Points on a hilly landscape, in no order, each with its height.
A ball rolls from a point to whichever of its 3 nearest points has the largest drop for the distance, and stops where none of them is lower. Distance is the straight distance between rows; heights are no part of it.
j875: [  6  -4 -23  23  -8  14 -22   7  12  18   7  28   9   8  -3   0   4  14
   8   2]  height 5.29
j268: [ -3 -29  11 -11  16  -8 -19  -1  -4 -13  18   5   9   3  -3   6   8 -24
  21  -7]  height 3.44
j436: [  8 -11  10  24 -23   8 -49  11   7  -5   3  15   8  20 -20   4  14   9
  32   5]  height 5.83
j422: [-23  15 -10 -11   3   2  31   8   6  10 -29 -22 -32  -4  15  -6 -11  -6
 -13  -6]  height 1.93
j857: [  5  18 -17  19   3  12   1  16  -1  20 -10   2   6 -11   4   0  -7  17
   5  -8]  height 4.15
j344: [-23   9   5 -25  -4   3  55 -15  19   0 -11 -35 -50  20  -4   1  -7   1
  -6  15]  height 3.89
j283: [  2  32 -14   2  -2  12  -9  -3 -12  11   4  10  10  -4   2   4  -2  27
   4  -2]  height 3.41
j847: [ 10 -16  14 -21  -4  12 -35  -9  -8 -24  27  25  15  -7   6  -4  11  -3
  12   6]  height 1.82
j405: [ 12 -24  -2  25   2  -8 -25  14  -2  13   6  10   7  10 -12  20   4 -13
  21   0]  height 6.13
j163: [ -8  32 -13  -8   9   1  23   2  -4  15  -9   0  -6 -17  17  -4  -3   8
   5  -6]  height 4.45
j683: [  2   7  11 -19  -8  16 -14 -11  -7 -20   5  -6  10  -6  25  -7   6  -1
 -12 -11]  height 1.61
j914: [-10   6  16 -46   8   1  17 -28 -21   1   2 -27  -3  14   5 -11  11   2
  -4  12]  height 1.56
j667: [-21   5   1 -18   3 -15  31 -16  -9   5 -12 -33 -17  16 -11  -5 -15  -3
  -9   9]  height 2.88
j822: [ 13 -20  20  -5  -5   7 -43 -12  -7 -28  24  15  12  -6   6  -5  12   3
  28  -9]  height 0.60
j202: [ -7  19  -4  -8   2   7   1 -11 -21  -4 -13 -17   0   2  23  -6  -1   9
  -5   1]  height 2.56
j937: [ -4 -20  14   5 -25  -6 -39  16   2  11  18  11  -5  22 -30  12  21   0
  30   5]  height 6.83
j929: [ -4  -8  -9  19  15 -28  36  -9  11 -13 -11   3 -13  -7 -18   8 -23  -5
 -33  14]  height 4.36
j13: [  9   3   7  13   2  10 -21   0 -16  -5  -1  -9  23   3  -1   2   4  12
   4   3]  height 2.97
j784: [  2   9   4 -12   1   4   3   0   4  -4   5  -5   3  -4  23   0   1 -10
 -11 -18]  height 0.45
j26: [-11  -7   8 -14  12  -7  15  -4   8   1   3 -15  -5   3   8   4   2 -27
 -12  -5]  height 1.88
j134: [ -9  28 -11   5  -4  -5  24   5  26  17  21  15  -9   1 -41  14 -16  11
   4   9]  height 4.41
j358: [-13  19 -12 -18  10  -6  44  -7   0   5 -14 -15 -19   4   3  -2 -18  -2
   0   1]  height 3.56
j55: [  5  -8  17   7  -5  10 -40  11   9 -10  15  11  12  -7  -8   3   8   4
  13 -15]  height 5.08
j105: [  1  -1   3 -29  -7  12  -7 -13 -16 -16   0  -2   5   1  17  -7   8 -11
  -4  -5]  height 1.66
j234: [  5   4   1  22   4 -13   6   3   9  17  10   5  -3   5 -32  24  -7   2
  -9  15]  height 4.68
j752: [-14  -5   0 -16   7 -13  13  -9 -19   9 -19 -32  -4  29 -15  -1  -6 -11
  -6   8]  height 2.22
j81: [-10   8  -5  11  10 -16  30   6  -2   5 -27 -32 -30  -2  -1   2 -11   2
 -15   4]  height 3.10
j372: [-12  40  -8  10  18 -15  33  -5  -7   4 -19 -13 -25   0   6  -4  -9  10
  16   5]  height 4.75
j128: [  1   1  10 -26   9  -5 -11 -14  -5   8  12  -5  13  -3  -3   1  10  -6
   3  -5]  height 0.99
j427: [  2 -22 -15   8   3 -10  25  24  15 -10 -24  16 -13 -22   9  -8 -15 -19
 -16 -18]  height 3.91
j362: [  7 -14   5  16  13  -7 -11  22  18  -5  15   8   5 -15  -9  17   0 -15
   1 -13]  height 3.06
j856: [ 13 -17 -24  22   5  -3  -5   6   0   8  -3  19   9  -5   5   3  -4  -1
  11  -2]  height 0.11
j174: [-23   9 -13 -24 -13   9  36  14  11   5 -26  -6 -40   0   8  -4 -13 -11
 -16  -7]  height 1.52
j546: [  5  19  -6   7 -19  17 -27   5  -3   4   9  14  19   3   0   2   7  17
   2  -6]  height 2.72
j126: [  3  20  10  -9  16   0  49 -26  10   5  10 -42 -18  11  -1 -10  -5   2
   8  11]  height 4.96
j308: [  7  10  22 -13   3  -5 -14 -13 -31  12   9 -15  20  10  -7   1  13  10
  -2  17]  height 2.30
j223: [ 12  -5 -16  17 -19  17 -23  -5   9  -4   8  40  15  -5  19 -11   4  15
  10   0]  height 3.74
j370: [  2  -5  -2   0   0  -3 -10 -12  -8  18  19  18  15  13 -19  11   9   7
  14  10]  height 2.76
j210: [  2   8  -8   1   4  -5  -6 -15 -30   4  -5  -6  11   8   8   3   5   7
   6   5]  height 2.02
j257: [ -9  34  -4  -1  20  -7  44 -22   9  -2  -2 -21 -25  -4  -3  -5 -17   4
  13   7]  height 4.16
j687: [ 19 -13  -5  17 -25  16 -36  -7 -13 -12   5  26  19  17   5   3   8  22
  18   6]  height 4.33
j118: [ -4 -27  -2   9   1 -11  10  23  12 -17 -20   9 -15 -22  12  -9 -13 -31
 -17 -13]  height 3.92
j605: [  3  -7  -3  12   6 -12  10  11  21  -1   5  15  -3 -21  -2  15  -9 -20
 -11 -11]  height 3.69
j618: [ -3  35  -2 -21   6   5  30 -16  -3   6   7 -18  -3   0  12   7   4   2
  -4   0]  height 3.87
j468: [ -8 -10  18 -20  -6   7 -16  -6 -30 -19 -12 -23   9   7  27 -13   9   4
  -7  -3]  height 2.16
j761: [  0  -6  24 -27  14  -7  -4 -13 -14   2  12 -24  12   5  -7  -5  28 -13
  -7   6]  height 0.54
j220: [  2  -8  32 -23 -20  11 -38 -13  -9 -13  37  14  14 -17 -14  -4  17   7
  -4  17]  height 1.77
j633: [  3   3 -21  22   9  -4  24  16   0  14 -18  20   1 -28  -5  -8  -8   6
  -8   0]  height 1.63
j270: [ -2  -5  13 -24  -7   5 -33 -19 -24   3  26  16  21  -9  -9  -6  15  10
  -1  12]  height 0.25
j631: [-14 -10  10 -11 -29 -10 -37   4   8  11  23  20   5  24 -32   6  27   9
  11  17]  height 7.37
j690: [  7  -6 -33  28   6  -9  11  18   3  19  -8  29   7 -17   0  -3  -4   6
  -5   0]  height 0.55
j89: [ -1  34  -5  14  20  -9  35 -11  15  17   0  -8 -11  -5 -14   7 -13  12
   2   9]  height 4.98
j533: [ 18  -9   3  17 -30  21 -42 -12   4 -19  17  37  15  14   6 -14   5  27
  15  13]  height 4.04
j306: [ -8   4  17 -49   0  -7   9 -26 -31  -8   5 -13  -3   0  11 -17  11  -3
 -17  22]  height 0.86
j950: [ -3 -15  24  -3   6   0 -33  12   4  -5  18   3   8   1 -12   9  12  -7
  19 -20]  height 4.27
j623: [-15   1   5 -45 -16  11   3 -16 -34  -9  -5 -14 -11   4  26 -18  10   2
 -16  11]  height 1.32
j354: [-27  -8   0  -4  -9   6  31  30   9   5 -37 -20 -48  -9  14  -7  -5  -2
 -30  -7]  height 0.93
j160: [ -4  14   3  17  14 -17  45  -1  12  -4  -5 -25 -19  -8  -3   8 -11   5
 -22   9]  height 4.43
j645: [  1 -13  -5   1  14 -15   8  -7  -5   4   6  -2   5   1 -10   5  -9 -20
   1  -1]  height 2.77
j549: [  3 -22  -4   2   8  -7 -18  -9 -13   2   1   1  13   5   0   8   7 -15
  11  -4]  height 2.62
j676: [ 20 -11  18  12 -26  21 -43 -16  17 -32  16  35   6  11   8 -11  -2  12
  26  10]  height 4.50
j879: [-12  -4 -13  10   3 -10  34  19   1  -3 -35  -7 -32 -17  -4  -9 -13  -3
 -19   4]  height 2.34
j94: [  7  21   2 -12  -1   9  -8 -17 -30   4  13  -8  10  -2  -4   1   6  26
   3  21]  height 2.67
j627: [ 18 -28  10  31   6   1  13  31  32  -7 -14  30   2 -36   6 -15  -5  -8
   8 -17]  height 3.37
j28: [  1  20  -7   0  10   2  35  -7  25  12  12  -5  -5  -2 -19  12 -11  -3
 -15  -4]  height 4.20
j834: [ 11   5  21  10 -25  20 -35  -3 -23  -8   4  -3  20  -1   4   3   2  29
  -8   4]  height 3.70
j429: [  6 -15  15   7  13 -11 -28   5  -8   4  16  -3  13   8 -23  17  14  -4
  12   3]  height 5.24
j508: [ 14  -7  10 -11  -9   6 -25 -13 -16 -27   3   0  16   2  26 -10  -1  -4
  -3  -9]  height 2.11
j754: [-10  -1  20 -22  14   1   8 -12  -3   4   9 -21  10   6  11   5  15  -9
 -11  -1]  height 1.87
j421: [  5   4  -2  15  -1   1 -14  19   9  15  -4   0   6  -4  -6   9   1   2
   1  -6]  height 3.45
j179: [  6   4   4  -3  12 -10   6 -14 -18  16   0 -30  14  14  -8   7  -1  -2
   4   9]  height 0.19
j23: [ -4 -11 -11   3 -12   6   8  25   7  -8 -36  -6 -15  -3  19 -17  -9 -14
 -10  -8]  height 3.42
j50: [ 19 -24   3  17  -4   2 -25  -4 -17 -17 -20  -5  13  12  14 -14   1   3
  12  -1]  height 3.84
j938: [  6 -16   2   7 -14  12 -40   7   4   3  19  23  14   3  -4   9   9  -3
  23  -4]  height 5.60
j259: [ 10   9 -12 -12 -13  13   2  -1   3 -12 -12  17   9  -6  28 -10  -8  -7
  -3 -16]  height 2.08
j842: [  2  10 -15   1 -16  12 -17   4  14   9  11  30  14  -5   9   7   2   3
   5 -14]  height 3.38
j573: [ 24 -11  28   9  -9  12 -42  -3  17 -38  20  16  16   1   6 -10   5  13
  25  -9]  height 3.17
j73: [  1  13  -2 -11  -9   7 -21  -8 -11   2  20  10  12   4  -7   8  11  10
   0   4]  height 1.71
j499: [  8  -3 -14  -6   0  -3  -6  -7  -6  -1  -9   9  12   2  15  -7  -2  -9
   0  -9]  height 1.69
j697: [ -2   9 -18  20  16 -23  35  -3   3   2  -4  12  -7  -8 -25  15 -16   7
 -18  17]  height 4.93
j144: [  1 -19  11 -16   5   4 -14   4   0 -20 -10 -14  -2   6  22 -12   8 -17
   2 -13]  height 2.32
j525: [-14  19  -5  -4   6  -1  44   0   4   6  -7 -33 -16  -5  16   4  -2  -3
 -18  -7]  height 2.82
j947: [  5  -4 -15   9   4  -3 -12   8  14   6   5  17  10  -2  -9  15  -7   1
   0  -4]  height 1.89
j116: [ -3   8 -22   5   7  -1  22  -7   7  13   7   8   3  -3  -4   6 -14  -3
  -6  -2]  height 3.52
j795: [-16  -7  -4   2   2  -8  33  17  14  -6 -28 -14 -27  -9   7   6  -7 -13
 -29  -7]  height 1.73
j640: [-14   4   0 -22  10  -5  44 -22   0   1  -1 -22 -12  14  -7  -6 -11 -16
  -7   5]  height 3.32
j225: [ 11 -22  -2  -3   5   5  -6  15  21 -24 -10  19   6  -9  23 -17  -6 -22
  13 -19]  height 3.33
j6: [ 10   1  -4  16  -4  16 -18  19  18  11   3  20  15  -3   1  -2   2  16
   6  -9]  height 4.74
j932: [ 10 -25   5  19 -13   5 -54   2   0  -8  15  24   9  15  -2   3  18   8
  32   1]  height 5.01
j889: [  3  25 -18  14   9  -9  20 -15  -6  12   3   4  -1   7 -13   3 -19  13
  14  13]  height 4.17
j27: [  4  -6  13   4   2   4 -19   4 -20   2  -7 -28  15   5  13   3  11  -8
  -7  -4]  height 3.90
j550: [ -4  11 -14   2   0   2   3  -3  13  23  22  13   3  10 -24  15  -3   7
  10   9]  height 3.60
j302: [-10 -10  23  -7 -16   2 -44   6  -2   5  22   4  13   7 -24   1  17   6
  17   8]  height 7.49
j635: [  8  -3  -3   8 -12  11 -27  19  24   1   7  27  10  -7  -2  -2   8  -4
   6 -17]  height 4.05
j912: [  0   9  -6  29  12  -6  30  16  -3   9 -21 -21 -11 -17   7  -2   0   9
 -16   0]  height 4.42
j797: [ -8   9   2   3  18 -17  40  -7  -5   3 -12 -37 -15  14  -6   3 -14   0
  -9  15]  height 3.57
j70: [ -4 -21  16 -28   4  -6 -12  -4 -23  -5  -9 -21   0  14   5 -17  14 -18
  -5  -3]  height 1.79
j324: [-11  -4  -9   2  12 -15  36  -4   3 -10 -15 -21 -21   6 -13   5 -18  -7
 -22  10]  height 3.75
j287: [  9  -1  -8   2  -1   5   0  10 -13  -6 -30 -13  -3   6  17 -14  -7   0
 -10  -7]  height 2.99
j677: [  9 -18 -12  31   7  -3  -6  21  22   2   2  28   5 -19  -2  -3 -10  -6
   1  -7]  height 2.09
j104: [ -9   7  -9   2   8 -16  52  -6  10  -6 -14 -18 -22  -2  -6   0 -16   1
 -21   6]  height 3.79
j843: [ -4 -15   4  22  -8  -9 -30  17  26  10  15  13   1   8 -35  25   5  -5
  15   1]  height 6.84
j747: [ -6   8  -1   9   3   1  33  27  12   6 -21  -8 -17 -23  27  -9   4  -8
 -26 -18]  height 0.28
j668: [  1  17 -18  -3  -5  11   5  10  20  20   3  23  -3  -8 -10   4  -4   9
  -1 -11]  height 3.98

Where does a ball stop that starts at each point below?
j118: j784
j618: j354
j126: j179
j950: j784

Call two points neighbours if one is among the 3 nearest of the other. Go from one point of each pair to the other, from neighbour to neighbour, staying as low as possible. Name the highest point that can't be avoided.
j761, j270: j73
j747, j354: j795
j761, j822: j847
j761, j856: j627
j306, j784: j105
